Points on a hilly landscape, in no order, each with its height.
A ball rolls from a point to the lowest of its 2 nearest points, and stops where none of them is lower. Distance is the straight distance between rows; heights are no part of it.
<1539>: [142 125  90 141 117 186 107 156 118 128 107  89 161 118 119 111 105  91
 124 133 171  96  96  42 136 129  98  97]  h=55.3
<241>: [102 130 109  64 132  86 126 158 130 107 153 140 107 135  80 123 158 115
 109 133 138 157 118  94  93 109 112 109]  h=55.8
<602>: [ 86 112  76 130 134 100 165 178 165 144 126 150 113 115 138 150 130  82
 102 142  86 138 111 161 126  99 104 108]  h=37.8
<621>: [161 123 112 123 102 130 100 132 144 152  76 113 200 102 128 134  79 115
 121 109 111  58 136  57  97 134 152 128]  h=53.1
<1747>: [140 160 164 146  62 105 160 141 145 163 111 147 177 123 111 152 172 118
 129 145  74 148 112 198  47 110 133 108]  h=32.8
<1012>: [200 126 114 168 131 154 123 128 120 150 111  92 180 129 135 119  60  65
 117 135 108  96  90 151 184 161 151 131]  h=42.2
<1663>: [148 141 138 116 161 155  92  90 112 132 122 104 156 106 111 114  94  54
 146 164 172  86 124 125 118 147 139 103]  h=8.2
<317>: [118 137  88 167 107 122 112 173 162  67 130 137 119 154 136 139 110 162
 118  84 134 139 129 103 116  85  87 144]  h=82.6
<542>: [115 103 122 151 140 105 158 112 177 116 123 162  90 166 174 157 148 169
 123  74 117 121 156 152 148 117 115 110]  h=69.9
<1973>: [181 122 110 157 173 149 150 113 175 197 109 142 121 130 182 171 134 114
 149 101 103 153 114 214 167 124 125 109]  h=41.5
<1594>: [147  84 135 147 133 150 154  81 149 121  91 146  39 161 167 112 143 137
  97 156 177  91 127 108 114 128 128 103]  h=15.5
<130>: [ 97  82 159  81 110 154  88 136 117 122 133 137  88 147  78 164 142 202
 132 102  98 109 152  94 152 142  99 165]  h=29.0
<72>: [120 201 103 156 188 175 170 120 130 126 156 144 130  86 118 118 120 122
 125 132 153 197 127 174 117 146 115 142]  h=52.7
<364>: [164 105 140 144 104 153 135 101 135 176 124  82 114 158 140 119 162 182
 164 119 125 117 134  87 153 152 160 117]  h=85.9
<246>: [120 186 159 108 120  71 139 166 142  99 136 154 107 111  93 125 187 112
 127 102 134 143 131  81  69  95 134 129]  h=54.2
<1484>: [102 131 134 141 101  81 156 168 168 175 135 156  87 103 178 120 163 177
 129 108 101 170 121 177 117 100 144 132]  h=68.9
<1358>: [130 113 137 106 113 109 125 181 136 148 105 153  97 117 110 158 138 109
 161 101  88 140 115 137 104  73 131 150]  h=32.3
<1504>: [ 94 115  91 121 190 164 151 164  82 162 132 135  41 124 141 100 109 146
 111 119 146 172 120 130 158 128 122 112]  h=62.6
<1516>: [101 131 147 107  93 147 102 143  45 126 121  76 168 107 119  61  91  65
 117 185 136 104 112  93 165 157 146 143]  h=17.8
<852>: [ 99 139 124  94 179 154 157  87 103 155 145 112 111 148 122  80 162 121
 124 138 183 172 132 127 158 163 127  88]  h=46.7
<474>: [127 136 154 120 101  94 128 170 114 111 118 146 122  65 116 129 112 103
 134 127  67 143 122 160  81  81 149 154]  h=28.9
<1963>: [119 158 119 156 144  93 173 135 162 121 116 171 123 107 183 112 109 138
 117 127 124 156 111 209 151 120 157 125]  h=49.0
<1250>: [ 82 121  77  71 178 100 150 119 141 120 165 182  89 148  86 120  97 160
 115 114  69 128 149 157 166  98 153 119]  h=59.6
<609>: [144 114 142 154  86 198 112 109  95 135 116  90 171 138 124 109 111  97
 110 153 103  78 130 131 144 169 122 175]  h=51.4
<1192>: [114 140 128 101 123 143 151 137 119 172 144 107 100 123 105 121 130 149
 150 117 115 175 138 134 120 112 173 122]  h=48.9
<592>: [135 136 135 126  74  55 171 141 136 142 118 160 180 124 158 147 133  97
  91 145  61 132 138 201  79 119 123 102]  h=35.6
<529>: [144 179  96 170 126 112 171 134 159 131 102 131 159 122 188 121 125 135
 116 130 141 188  77 138 149 120 156 110]  h=47.6
<1866>: [122 114  74 128 174 163 127 140 148 114 132 149 106 151 142 111 141 143
 140 103 163 169 110 120 159 151  63 123]  h=74.5
<1727>: [148 158 179 154  98 140 141 115 141 116 116 105 172 112 151 109 171 134
 132 131 158 154 101 171 109 145 136 113]  h=90.9
<1715>: [ 80  96 101  37 167  95 132 104 145 128 154 156 105 146  71 140 134 122
 101 161  83 121 131 141 159 110 118 114]  h=58.3
<2042>: [154  83 112 166 109 141 155 160 134 146 111 123  83 111 195 157  93 129
 119 121  97 143 120 158 139  88 142 138]  h=47.7
<1939>: [152 140 132 183 113 206 137 107  87 140 119  72 132 157 118  70 131  95
 129 137 189  92 129  69 171 172 135 123]  h=60.3
<1492>: [117 124 140  88 190 170 113  62 115  83 138 159 100 158  80 125 108 128
 132 133 181 111 153  95 138 160  84 124]  h=35.3
<195>: [ 94  94  73 127 153 104 144 164 182 112 112 189  87 144 181 142 138 124
 112  73 153 136 112 124 167 103  61 111]  h=61.1
<1110>: [156  79 124 121 147  97 134 137 123  94 101 145  89 154 159  86  73 110
 100 169 147  71 134 111 142 127 156  96]  h=39.7
<343>: [131  86 132 119 135 196 107  86  88 105 122  84 130 164  79 112 112 126
 128 163 101  90 125 119 158 151 111 163]  h=49.8
<952>: [110 145 167 155 105  71 107 151 159 129 155 162  66  84 154 160 166 197
 175  54 144 137 111 118 118 105 147 165]  h=65.1
<490>: [167 123 100 132 149 108 110 119 144  91  97 137 164 125 136 118  97 111
 162 108 158 138 112 112 146 123 148 125]  h=30.5
<1234>: [117 130 164  95 128 139 150  96 101 149 131 110  98 132 109  86 108 130
 135 175 137 129 156 134 120 128 181 124]  h=46.2
<237>: [ 94 163 127 137 103 108 107 136 154 110 176 105 145 143  65 122 199 173
 134 105 138 132 150 109 120 164 100 163]  h=82.4
<620>: [ 92 104 109 135 204  92 139 150 131 122  81 189  92 100 224 100 133 105
 129  91 114 142  92 198 166 101 119 127]  h=26.2
<1734>: [100 171 153 129 133 129 128 133 105  99 127 159  86  98 133 127 124 154
 131 103 172 169 153 130  84 111 134 140]  h=64.6
<1800>: [137 146 118 195 105 163 174 117 145 138 139 112 106  75 128 144  73 120
 108 139 135 128 135 146 117  94 158 124]  h=37.3
<2000>: [154  94 152 151 121 114 139  86 140 117 115 138 149 129 151 132  82 108
  64 165 106  74 135 140  80 124 166 110]  h=31.9
<1743>: [134  83 152 118 114 146  96 141 121 109 114 129 112 125 141 133 130 105
 128 151 151  97 115 172 111 129 117 136]  h=88.5
<1811>: [138 185  98 146 118  39 159 166 166 117 175 149 168 166 115 164 171 127
 112  88  47 150 176 148 105 140 112 159]  h=42.0
<581>: [161 144 127 160 103 182 138 133  99 125 119  68 145 134 165  85 122 149
 153 112 175 141 123  72 199 153 135 131]  h=61.9
<1541>: [184 113 158 159 122 132 143 135 149 185  87 116 109 125 195 160 129 136
 153 103 107 150 111 169 135 107 156 130]  h=44.8
<2007>: [107 111  95 144 150 109 156 106 167 156 150 141  82 126 134 125 135 170
 109 111  96 135 160 182 157 129 139 123]  h=68.3
<601>: [107 114 120 147 190 127 128 128 140 115 112 193  74 113 192 132  84  97
 140 116 124 100 123 190 168  97 152 140]  h=18.3
<912>: [137  87  86 170 197  91 121 113 142  74 110 180  95 195 219 129 110 109
  97 131 165  92 118 162 157 142  74 126]  h=32.4
<749>: [137  84 143 112 162 122 111 125 127 129 112 135 133 126 152 131 166 111
 146 110 119 132 134 196 150 135 134 139]  h=87.8
<666>: [147 188 165 149 141 166 155 135  60 140 128 101 135  82 130  96  69 125
 130 125 196 176 135 137 121 133 163 118]  h=94.1
<1408>: [117 187 110 143 194 170 124 115  72  78 140 146 103 131 130 110  95 119
 112 117 225 165 134  94 121 128 116 136]  h=23.8
<1112>: [147 166 107 139 160 176 103  80 122  90 133 107 179 132  86 103  91  93
 143 126 182 102 144  95 124 142 115 113]  h=13.4
<360>: [125 118 168  78 117 152  99  53  92 156 106 120  90 157  95 135 136 142
 121 136 163  87 162  59 103 132 136  84]  h=27.6
<1210>: [146 139 163 189  91 102 120 114 163 101 146 132 108 110 176 163 161 204
 142  83 136 135 143 118 116 122 153 155]  h=63.2
<1906>: [144 135 101  93 173 107 123 175 121  93 107 139 119 135 184  64 101 100
 118 157 193 142  80 108 150 120 135 100]  h=40.2
<1606>: [148 119 121 114 137 159 151 134 148 145 120  95 133 125 124 114 152 111
 135 154 141 150  96 133 165 131 122  99]  h=43.4
<106>: [123  58  75 112 149 125 114 141 148 136  98 150  65 190 180 134 126 131
 111 114 157 103 100 108 153 123  61  94]  h=58.9
<299>: [135  96  57 108 179 158 129 122 128 125 143 116 107 174  98 117 115 138
 141 124 115 157 124 132 183 128  86 134]  h=75.6
<1430>: [106 129 123 110 135 111 159 127 165 154 121 144 121 109 111 140 146 102
 117 165 119 160 132 168  88 128 127  86]  h=40.7
<2029>: [ 75 162 185 119  98 125 111 142  33 126 161  87 162 115  85  95 161 157
 176 122 128 153 150 110 114 165 141 166]  h=55.1
<1873>: [151  90 111 160  91 112 123 166 118 115  96 127 131 119 172 154  71 153
 113  92  80 106 147 117 137  97 143 164]  h=50.2
<1132>: [ 85  63 106 123 146 123 106 157 115  67 135 160  99 154 120  97 108 152
 113 111  95 114 139 171 136 107  88 179]  h=77.8
<1798>: [127 162 129 125 133 206 110 147  70 144 142  84 140 134 112 102  91  52
 120 158 209 110 109  69 147 151 102  96]  h=57.0
<33>: [125  87 149 155 119 100 182  93 152 142 113 167 111 149 193 148 114  98
  83 166 107  92 169 172 110 110 139 103]  h=27.9
<1181>: [108  96  99 103 168 140 142 122  87  89 136 111 120 147 104  58 116 137
 108 185 117 134 132 151 178 172 135 133]  h=45.7
<1303>: [132 108 133 103  80 114 134 138 131 150 102 111 169 125 135 136 172  92
 103 163 113 111 102 110  69 112 121  88]  h=27.7
<50>: [127 115 148 135 109 187 114 182  71 160 134  81 132  76 117 140  73  65
 113 172 147 131  72 134 119 106 111 127]  h=93.7
<478>: [122  82 106 126 172 158 123 148 118 103 148 131  99 146 120 122  94 158
 143 108  93 117 155 146 176 109 126 158]  h=76.7
<2016>: [132  95 139  77 105 117 123  90 153 205 124  99 142 141  87 172 149 187
 161 150  32 120 117 123 145 134 139 152]  h=50.6
<1346>: [144 123 156  73  94 127 123 105  85 151  86  92 210 135 114 102 107  70
 139 165  88 100 103 113 146 144 153 117]  h=25.2
<384>: [119  61 105 120 128 155 132 141  93 107 129 107 138 171 129 110 124 109
 114 184 109 110 127 134 183 154 112 143]  h=47.9
<1948>: [ 92 160 118  85 110 134  91 158 107 137 159 124 129 140  29 155 167 151
 164 100 105 132 132  47 123 140 107 162]  h=58.1
<355>: [174 134 111 198 149 129 110  84 188 115  96 146 178 138 167 184 106 129
 151  85 128 108 138 151 135 131 121 153]  h=45.0
<1965>: [102 155 195  63 105  91 126 122  91 147 133 128 127 107  89 110 164 116
 142 134 156 159 155 116  86 123 142 106]  h=45.9
<1931>: [122 136 125  88 116 130 101 135 147 144 140 131 111 122  60 149 125 157
 150  90 120 106 122  44  96 124 123 111]  h=59.2
<1518>: [145 106 136 120  81  84 116 161 122 137 131 128 171 142 129 144 174 153
 154 108  50 133 139 146 117 137 124 168]  h=45.8
<1699>: [124 140 161 144 120 205 124  90  35 147 130  82 143 136 131  88 118  67
 103 171 181  99 142  81 156 170 144  93]  h=58.8
<453>: [136 184  62 154 144  72 139 157 198  91 155 146 154 162 130 170 163 125
 134  59  86 138 125 123 129 122 107 160]  h=39.9
<544>: [121 154 148 134  94 127  95 134 150 139 137 135  94 105 106 159 151 209
 159  72 168 102 138  43  74 123 126 128]  h=60.4
<1892>: [173 132 105 197 146 152 113 102 185  86 106 137 154 156 155 149  86 146
 110 106 150  82 133  94 117 136 123 133]  h=42.9
<1762>: [145 145 143 174 163 186 151 115  82  99 131 117 107 105 153  77  79 111
 105 161 179 136 132 139 150 142 149 140]  h=93.3
<1171>: [125 192 153 103  80  53 110 136 167 101 150 146 157 126  78 129 196 140
 137 114 123 126 145  91  68 126 165 133]  h=53.0
<45>: [ 94 129 147  83 128 153 102  99 101 135 122 108 134 144  96 123 142 106
 132 150 197 127 149  79 109 139  97  76]  h=31.3
<999>: [124 111 197 155 110 184 157  94 127 141 108 107 122 104 156 112 152 146
 111 157 167 143 137 159  94 143 133 143]  h=90.2
<693>: [ 87 136  98 103 154  96 162  90 150 105 143 173 116 142 100  87 162 137
  95 160 180 145 145 143 121 148 111  89]  h=40.0
<1805>: [131 205 134 186 126 143 152 163 106 174 153  88 126  92 145 152 126 172
 170 124 159 203 110 110 132 120 166 121]  h=64.9
<2025>: [132 178 124 213 118 171 132 125 136  72 123 119 176  77 133 143 110 120
  91 124 166 153 101 140 122 119 112 188]  h=92.1
<1856>: [ 71  94  96 107 103 109 158 198 136 122 130 155  88 124 114 166 138 116
 125 112  69 153 131 139 121  72 122 138]  h=35.1
<679>: [ 80  63  79  98 162  97 146 132 150 128 127 195  55 161 129 117 110 154
 111  86 106  99 166 143 166  87 124 117]  h=61.4
<1622>: [109 181 126 145 112 130 109 105 117  90 173 107 180 134  51  98 142 156
 150 122 133 107 163  87 128 162 121 161]  h=82.9
<482>: [ 91 103 114  84 153  86 169 104 112  85 143 134 148 146 116  57 154 130
  98 169 133 128 137 135 156 152 153 102]  h=43.2
<984>: [106 183 121 198 131  98 171 129 156  95 156 153 124  93 154 107 109 173
 125 105 104 171 117 197 143 111 158 174]  h=45.6
<231>: [102  85 178  45 113 124 120  93 107 157  91 117 124 139 101 127 155 129
 112 200  94  94 129 105 124 112 129 121]  h=21.7
<1193>: [150 101 101 125 147 106 137 138 108  93 127 109 104 152 175  65 112  97
  89 193 182 109  88  87 152 152 145  84]  h=42.5
<77>: [162 168 140 170 145 103 128 113 178 117 138 156 144 111 152 171 128 133
 162  61 116 134 104 177 141 109 134 150]  h=47.3
<434>: [111 138  96 151 109  41 148 129 154 102 126 161 139 153 155 168 143 126
  86 111 100 123 169 122  96 108 109 103]  h=47.8
<1275>: [102 141 153 104 109 139  75 107  84 128 127 111 181 101  80  83  98  51
 129 163 150 110 116  89 122 134 134  97]  h=13.3
<1951>: [109 111 122  75 121 137 151 140 103 163 135  94 108 109  94 129 105 101
 124 178 126 139 117  83 114  82 147  66]  h=95.6
<1704>: [125  81 108 113 118 158 114 111 156 122 130 134 117 164 105 158 141 161
 121 116 104 104 145 128 128 135  75 149]  h=32.7
<1078>: [139 102 117 138  76  87 151 172 117 154 117 124 175 107 133 164 101  80
  87 188  65 127 122 170  83  98 126 127]  h=38.1
<1941>: [151 148 144 103 110  53 103 161 165 133 130 169 128 126  98 180 153 116
 152  69  69 125 143 115 102  85 144 151]  h=35.0
<1829>: [155  80 103 107 164 142 120 135 166 189 110 126 118 149 146 189 109 100
 149 140  99 142 106 178 173 114 115 101]  h=38.3
<1912>: [159 176 147 137 131 141 146 126 106 149 139  85 138 106 154 109 113 160
 192 110 175 178 118  94 172 151 169 127]  h=63.3
<612>: [128 167  91 138 125  58 123 154 184  97 151 164 114 129 102 176 144 162
 148  54 112 108 138 101 110  90 136 151]  h=37.5
<1010>: [ 81 153 123 124 142 149 134 188  81 116 132 150  91  91 152 112 144 137
 129 115 180 197 120 139 119  93 111 159]  h=62.3
<1954>: [ 98  52 156  64 122 142 101 104 108 144 111 114  89 151  98 144 170 181
 133 154  99 120 128 105 146 108 120 166]  h=25.4
<1026>: [161 145 123 169  86 126 141 133 113 137 149  88 171 124 124 108  86 160
 152 105  92 131 111 124 134 128 173 144]  h=84.1
<1725>: [163 193 153 176  95 140 140 150 142 138 118 122 108  80 161 160 102 153
 163 110 150 185 119 116 101  93 180 122]  h=66.5
<904>: [162 175 133 166 155 140 125 108 171 160 173 129 136 103 117 167 131 183
 187  80 106 179 117 165 147 127 153 129]  h=50.1
<109>: [122 126 135 124  77 194 121 123  97 155 116  72 180 132 100 102 138 123
 145 140 114 108 120  82 133 155 110 141]  h=52.9
<73>: [ 98  89 154  57  96 107 102 112 120 125 124 130 162 124 113 121 140  77
 110 189 100 102 119 136  87 119 127 122]  h=24.8
<635>: [145 167 137 193 141 183 131 140  94  90 132  91 148  85 134 113  73  77
  99 144 189 158  79 134 161 135 140 180]  h=92.6
<869>: [109 152 178  93 118  96 159 106 130 140 116 149 102  93 117 104 129 122
 125 160 139 159 135 150  71 112 166  87]  h=43.3
<844>: [ 86 157 118 134 155 123 152 116 156 108 158 168  97  94 119 135 145 169
 121  94 137 155 162 163 122 124 134 126]  h=66.6
<1529>: [171 102 103 137 156 116 119 130 120 126 123 120 120 145 147 126  60  65
 105 187 115  63 123 130 149 118 166 102]  h=37.2
<96>: [125 154 103 186  99 129 124 148 177  98 120 138 130 112 154 178 150 125
 123  95 126 141 131 131  92  94 105 156]  h=81.9
<1977>: [127  92 154 109 115 171  80 159 113 103  98  83 192 132 153 112 149  80
 150 160 157 104  95 120 138 156  83 140]  h=54.3
<1140>: [ 94  89  85  98  82 135  91  97 138 112 112 154 156 157  63 150 126 157
  87 134  75  67 150  67  83 135  82 160]  h=86.6
<63>: [101 130  80 156 196 187 152 164  81 128 149 141  70 132 148 101  94 119
  77 142 200 172 136 135 148 135  93 111]  h=59.3
<36>: [153 138 168 193 127 162 137 125 141  91 101 122 152 109 174 131 127 110
 127 122 162 137 104 160 148 136 129 153]  h=91.5
<1595>: [132  79 132  90 106 116 128 150 103 184 118 102 120 136 119 166 119 173
 150 137  27 134 117 149 145 103 145 166]  h=49.1
<1580>: [123  66 146 156 109 108 130 110 134  70 110 142 143 164 206 121 131 136
  76 124 149 105 161 167 131 133 113 145]  h=42.4
<85>: [168  92 101 129 109 155 106 145 137 152 117  84 157 165 155 120 128 161
 161 102 105 105 119  68 171 138 141 112]  h=85.3
<353>: [149 171 179 121 117 152 133 120  79 172 111 115 131  72 103 119  74  81
 156 134 151 136 125 111 115 113 167  99]  h=94.7
<12>: [123 109 123 142 115 115 103 129 137  66 125 143 160 119 125 107 128 137
 109 115 134  86 152 119  84 135  90 162]  h=80.0
<1019>: [158 155 156 170 123 159 114 156 108 139 121 110 165  58 116 123  73  63
 114 159 164 135  81 154 119 106 133 135]  h=93.2
<1280>: [ 98 156 101 121 185 165 164 109 132 152 148 123 150 114 106 104 185 121
 129 145 158 203 122 171 142 171  98 112]  h=50.0
<1009>: [ 76 145 137  89 156 134 140  98 122 112 149 144 110 120 100 111 143 133
  84 143 214 144 149 107  85 144  96  94]  h=35.9
<496>: [141 115 146  96 189 162 137  97 100 152 116 130  85 162 150  77 180 124
 149 135 149 162 115 162 176 186 149 100]  h=49.9
<1501>: [ 89 194 175 144 123 111 113  95  46 162 214  86 155 120  80 104 136 180
 185  99 142 168 170 108 126 184 158 154]  h=53.3
<1896>: [105 131 111  99 123 146 133 155 103 143 160  95 128 129  89 137 160 133
 172 131  84 173 118 145 158 145 121 146]  h=51.1
<1247>: [124  99 128 113 155 142 132 137 107 108 123 133  57 148 161 109 146 172
 128 126 176 162 127 119 141 132 107 117]  h=72.9
<288>: [130 118 143 130 147 117 129 113 145  75 100 156  70 152 162 119 169 187
 124  85 176 118 135 126 154 129 125 130]  h=71.4
<274>: [112 129 109 117 155  90 126 181 129  85 121 151 123 100 172 111 101  85
 122 151 167 158  89 163 126 106 112 122]  h=36.6
<804>: [ 79 154  93 164 171 139 129 168 127 116 119 180  67  95 198 126 142 114
 108 111 200 176 103 143 126 101 104 123]  h=59.1
<1597>: [141  90 167 110 124 168 140  66 126 154 109 134  45 176 106 111 166 148
 122 145 170  76 162 107 119 153 159 111]  h=22.7
<686>: [131  91 115  95 190 168 127 101 135 144 107 151  69 149 186  93 179 106
  90 170 160 130 106 167 162 169 114  92]  h=53.2
<683>: [115 130 118 121 198 179 111 101  72 126 152 138 103 141 105 114  99 152
 132 123 174 137 163 117 142 130 113 125]  h=30.6
<1201>: [128 142 144  78  91  67 109 109 171 139 148 159 146 139  59 170 191 145
 116 100 101  80 154  79  75 134 121 109]  h=51.8
<983>: [145 174 150 152  83 107  90 151 161  94 151 124 169 130  81 159 219 154
 157  82 105 105 134 112  93 150 102 182]  h=81.8
<1485>: [106 114  81 140 170  87 130 157 148  84 124 166 139 117 223 110 119  98
 109 107 142 138 110 168 162  97 113 144]  h=32.2
<556>: [118 150 182  90 139 167 111  85 119 186 153 113  97 120  83 179 120 159
 172 109 138 134 157  99 111 138 133 116]  h=82.7
<1576>: [154  90 141 109  90 135 118 130  81 157 113  70 157 140 144  75 103  80
 114 176 126 105 100 109 175 135 169 104]  h=22.2
<25>: [134 171 133 114 154 132 134 125 127 156 161 139 129  86  73 128  98 108
 168 102  75 157 132 194 115 113 129 134]  h=54.4
<329>: [131 103 118 148 122  64 134 130 175  88 128 138 158 153 168 120 134 135
  91 140 130 124 147 151 138 134 127 117]  h=45.3
<108>: [134 101 187 142 123 192  99 110  95  96 101 117 109 123 143 117 134 147
 128 137 176  96 158 128 109 160 120 154]  h=89.4
<1370>: [167 125 146 174 119 172 143  94 126 134 112 107 132 110 116 127  72 104
  98 157 118  81 138 120 112 120 171 118]  h=34.3
<1277>: [134 105  97 102 151 138 113  89 142 107 135 149 111 178  86 113  99 118
 106 156 140  87 127  88 123 137  95  97]  h=38.4
<1998>: [128 179 124 145  95 121 113 109 130 113 147 105 175 104  81 104  85 153
 134 107 100 109 150  87 100 152 173 146]  h=83.5
<1330>: [190 120 121 177 163 117 151 113 118 125 103 108 121 123 177 114  60  60
 106 167 138  94 109 172 164 145 181 126]  h=39.8
<1797>: [ 76 152 182  77 102 101  71 145  47 137 175 118 123 126  49 134 173 176
 168 106 120 140 143  73 129 144 127 177]  h=56.8
<1428>: [112 122 174 126  82 141  92 130 127 103 129 124 185 115  98 125 171 116
 106 133 117  79 137 120  93 145 112 156]  h=80.7
<419>: [145  95  78 121  89 137 110 134 128 145 135  88 167 147 107 167 124 178
 135 105  62 101 141  61 117 137 128 127]  h=85.8
<1328>: [116 172 130  88 133 125 118 152 124 126 152 119 145 103  57 143 142  92
 147 128  79 164 122 140 111 112 122 144]  h=52.6
<1145>: [153  97 105  67 176 151 114 163 129 168 110 122 121 144 137 144 131  84
 148 149 131 144  95 121 169 119 107  98]  h=41.0
<847>: [104 169  92 163 189 173 163 135 120 113 136 160  81  93 177 113  99 116
 103 126 169 176 120 170 141 136 118  94]  h=55.7
<1061>: [104  98 188 106  58 154 104 101 124 151 124 102 155 124  77 144 156 170
 118 154  78  84 149 134  96 155 131 161]  h=81.2
<976>: [118  65 117 187 117  95 146 105 145  84 108 162  86 193 210 137 130 110
  57 150 156  90 154 151 141 139  68 128]  h=38.2
<661>: [107  90 122 172 133 111 153  86 183 112 116 159  71 143 174 130 108 102
  79 156 167  72 138 137 100  89 127  84]  h=22.3
<2054>: [119 126 130 101  96  70 133 100 165 106 138 147 190 157  87 183 196 116
  97 115  88 105 164 134  81 137 116 128]  h=50.8
<768>: [114 186 174 133 146 105 103 122  89 160 192 119 131 100  98 135 136 167
 178  99 153 169 150 123  99 142 164 130]  h=50.7
<1016>: [157 126 180 109 120 118 115  95 145 140 127 100 153 139 120 102 162 159
 169 123 129 115 131 118 150 163 153 100]  h=86.4
<326>: [144 190 118 182 146 190 115 119 117  71 125 107 149 132 121 108  73 110
 118 102 206 136 121  89 121 127 116 128]  h=17.9
<536>: [119 210 163  98 136 106 124 132  96 158 173 129 103 111  60 142 171 118
 160 110 140 182 160  94  77 132 149 119]  h=48.3
<1138>: [150  95 106 166 185 133 120 115 134  89 105 171  55 156 196 125 104  70
 109 150 148  72 118 183 150 131 125 140]  h=25.8
<1416>: [143  72 150 130 103 110 126 138 113 147 110 116 161 143 175 141  91 100
  99 179  82 112 122 210 123 112 113 133]  h=41.1
<659>: [138  72  94 102  98 119 110 102 123 139 101 141 146 165  95 147  91 159
 104 137  71  63 163  63 131 133 121 149]  h=86.2
<153>: [160 164 126 129 172 124 145 112 134 175 158 123 118 109 102 130 117 142
 183 127 101 183 112 210 142 159 157 117]  h=52.4
<390>: [145 126 133 121  70 138 157 139 147 206 110 105 175 119 119 150 179 113
 130 169  92 153  95 158  89 121 136  82]  h=30.2
<43>: [ 90  92  94  42 118 105 125 148 131 128 125 134  96 141  79 150 133 113
 123 168  94 149 118 102 127  81  88 112]  h=57.1
<1378>: [174 129 111 150 121 151 113 171 155 147 116  82 153 115 157 147 109 145
 166 103  98 146 121 103 148 119 139 153]  h=84.7
<1498>: [174 111 138 108 114  95 113 122 113 115 111 108 202 126 147 121  99 103
 161 123 104  96 130 120 155 142 153 133]  h=27.8
<1993>: [146 197 142 149 154  89 109 108 184 135 177 131 147 127 114 132 169 169
 203  94 132 151 114 151 158 166 148 149]  h=52.1
<1871>: [132 197 140 179 124 144 179 120 127 131 157 147  96  74 128 135  66 144
 133 118 108 167 133 193 115 103 158 139]  h=41.2
<1924>: [159  99  88 135 148 143  89  85 166 117 109 149 134 153 116 163  92 121
 115 114 144  58 152  87 108 125  95 103]  h=40.6
<1335>: [144 179 132 148  89 102 124 159 162 102 123 125 196 124 135 139 170 121
 127 103 110 127 110 124  92 134 117 160]  h=81.3
<1222>: [ 96 164 141 126 112  37 116 160 174 166 169 173  79  99 143 141 179 190
 153  67  90 160 116 132 140 115 154 138]  h=67.0
<941>: [140 154 132 113 119 167 132 127  91 186 140  90 141 104  67 145  77 114
 135 139 132 135 137  81 112 106 160  77]  h=95.2
<1094>: [ 77  86 139 164 108  89 127 148 128  68 135 167 123 127 135 142 119 136
  90 122 101  93 151 169 104 105  93 186]  h=78.9
<253>: [133 120 176 117 105 177 122  95 117 176 141 128 113 110  77 148 126 171
 152 149  98 112 150 137  90 118 146 149]  h=82.0
<1317>: [150 144 147 175  81 104  90 113 182 105 117 144 130 121 137 166 133 186
 143  92 142  83 145  60  89 115 146 149]  h=61.8
<1239>: [161 118  82 146 105  89 111 148 133  98  93 147 164 125 148 161  58 121
 103 103  86  77 148  85  98 112 138 133]  h=51.7
<1204>: [113  74 117 116 166 143 120 143 145 133 112 172  50 171 195 114 133 104
  98 155 178 102  81 147 128 144  78  79]  h=56.3
<1058>: [130 131  93 130  94  47 135 114 157  87 148 141 183 156 104 137 139 144
  66 110 100  98 193  99  85 152 107 119]  h=49.4
<1883>: [122  90 141  95 100 158 104 139 105 134 119  88 169 132 111 123 176 111
 152 142  98 137 110 123 159 148  86 168]  h=52.8
<290>: [134 152  97 142 103 136 173 151 155 127 121 112 129 113 147 126 139 141
 124 148 160 155 120 100 123 120 138 100]  h=45.5
<1500>: [135  72  95 109 138 116 132 133 162 145 127 128 125 175 139 191 141 108
 116 127  81 117 133 144 164 100  93 117]  h=35.8
<430>: [147 186 168 144 114 105 108 124 119 153 175 109 186 108 104 120 160 171
 207  90 100 155  80 147 127 164 147 156]  h=53.9
<58>: [125 113 141  76 150 110 125 112 152 137 117 140 145 144 156 103 203 150
 172 117 138 143 116 155 149 151 119 120]  h=87.1
<1489>: [115 139 169  87 121 167 141 136  60 195 124  84 117  97 116 121 103  69
 130 186 152 156  79 135 136 125 111  86]  h=94.4
<1652>: [140  89 142  49 115  82 103 151 117 149 108 109 141 133 111 148 177 136
 157 133  61 129 114 137 150 107 148 142]  h=47.5
<1526>: [173 149 102 163  72 136 113 142 150 153  81  87 205 114 138 112 114 101
 124 125 151 101 116  51 118 132 128 114]  h=54.1
<1902>: [168 144 105 126 100  35 147 152 127 129 151 117 192 151 129 160 160 143
 141 117  22 154 148 171 128 153 114 150]  h=44.1

For each start below, name the point where the ball stops.
<1912>: <231>
<108>: <1335>
<1715>: <601>
<1210>: <474>
<109>: <1594>
<77>: <1663>

Call two points neighbours if one is among the 2 nearest of the other. Go from one point of each pair to the other, from neighbour to neighbour, staying as low as possible. Name the highest point that can't be avoided.
<1529> and <601>: <1193>
<231> and <1594>: <1963>
<1883> and <1594>: <109>
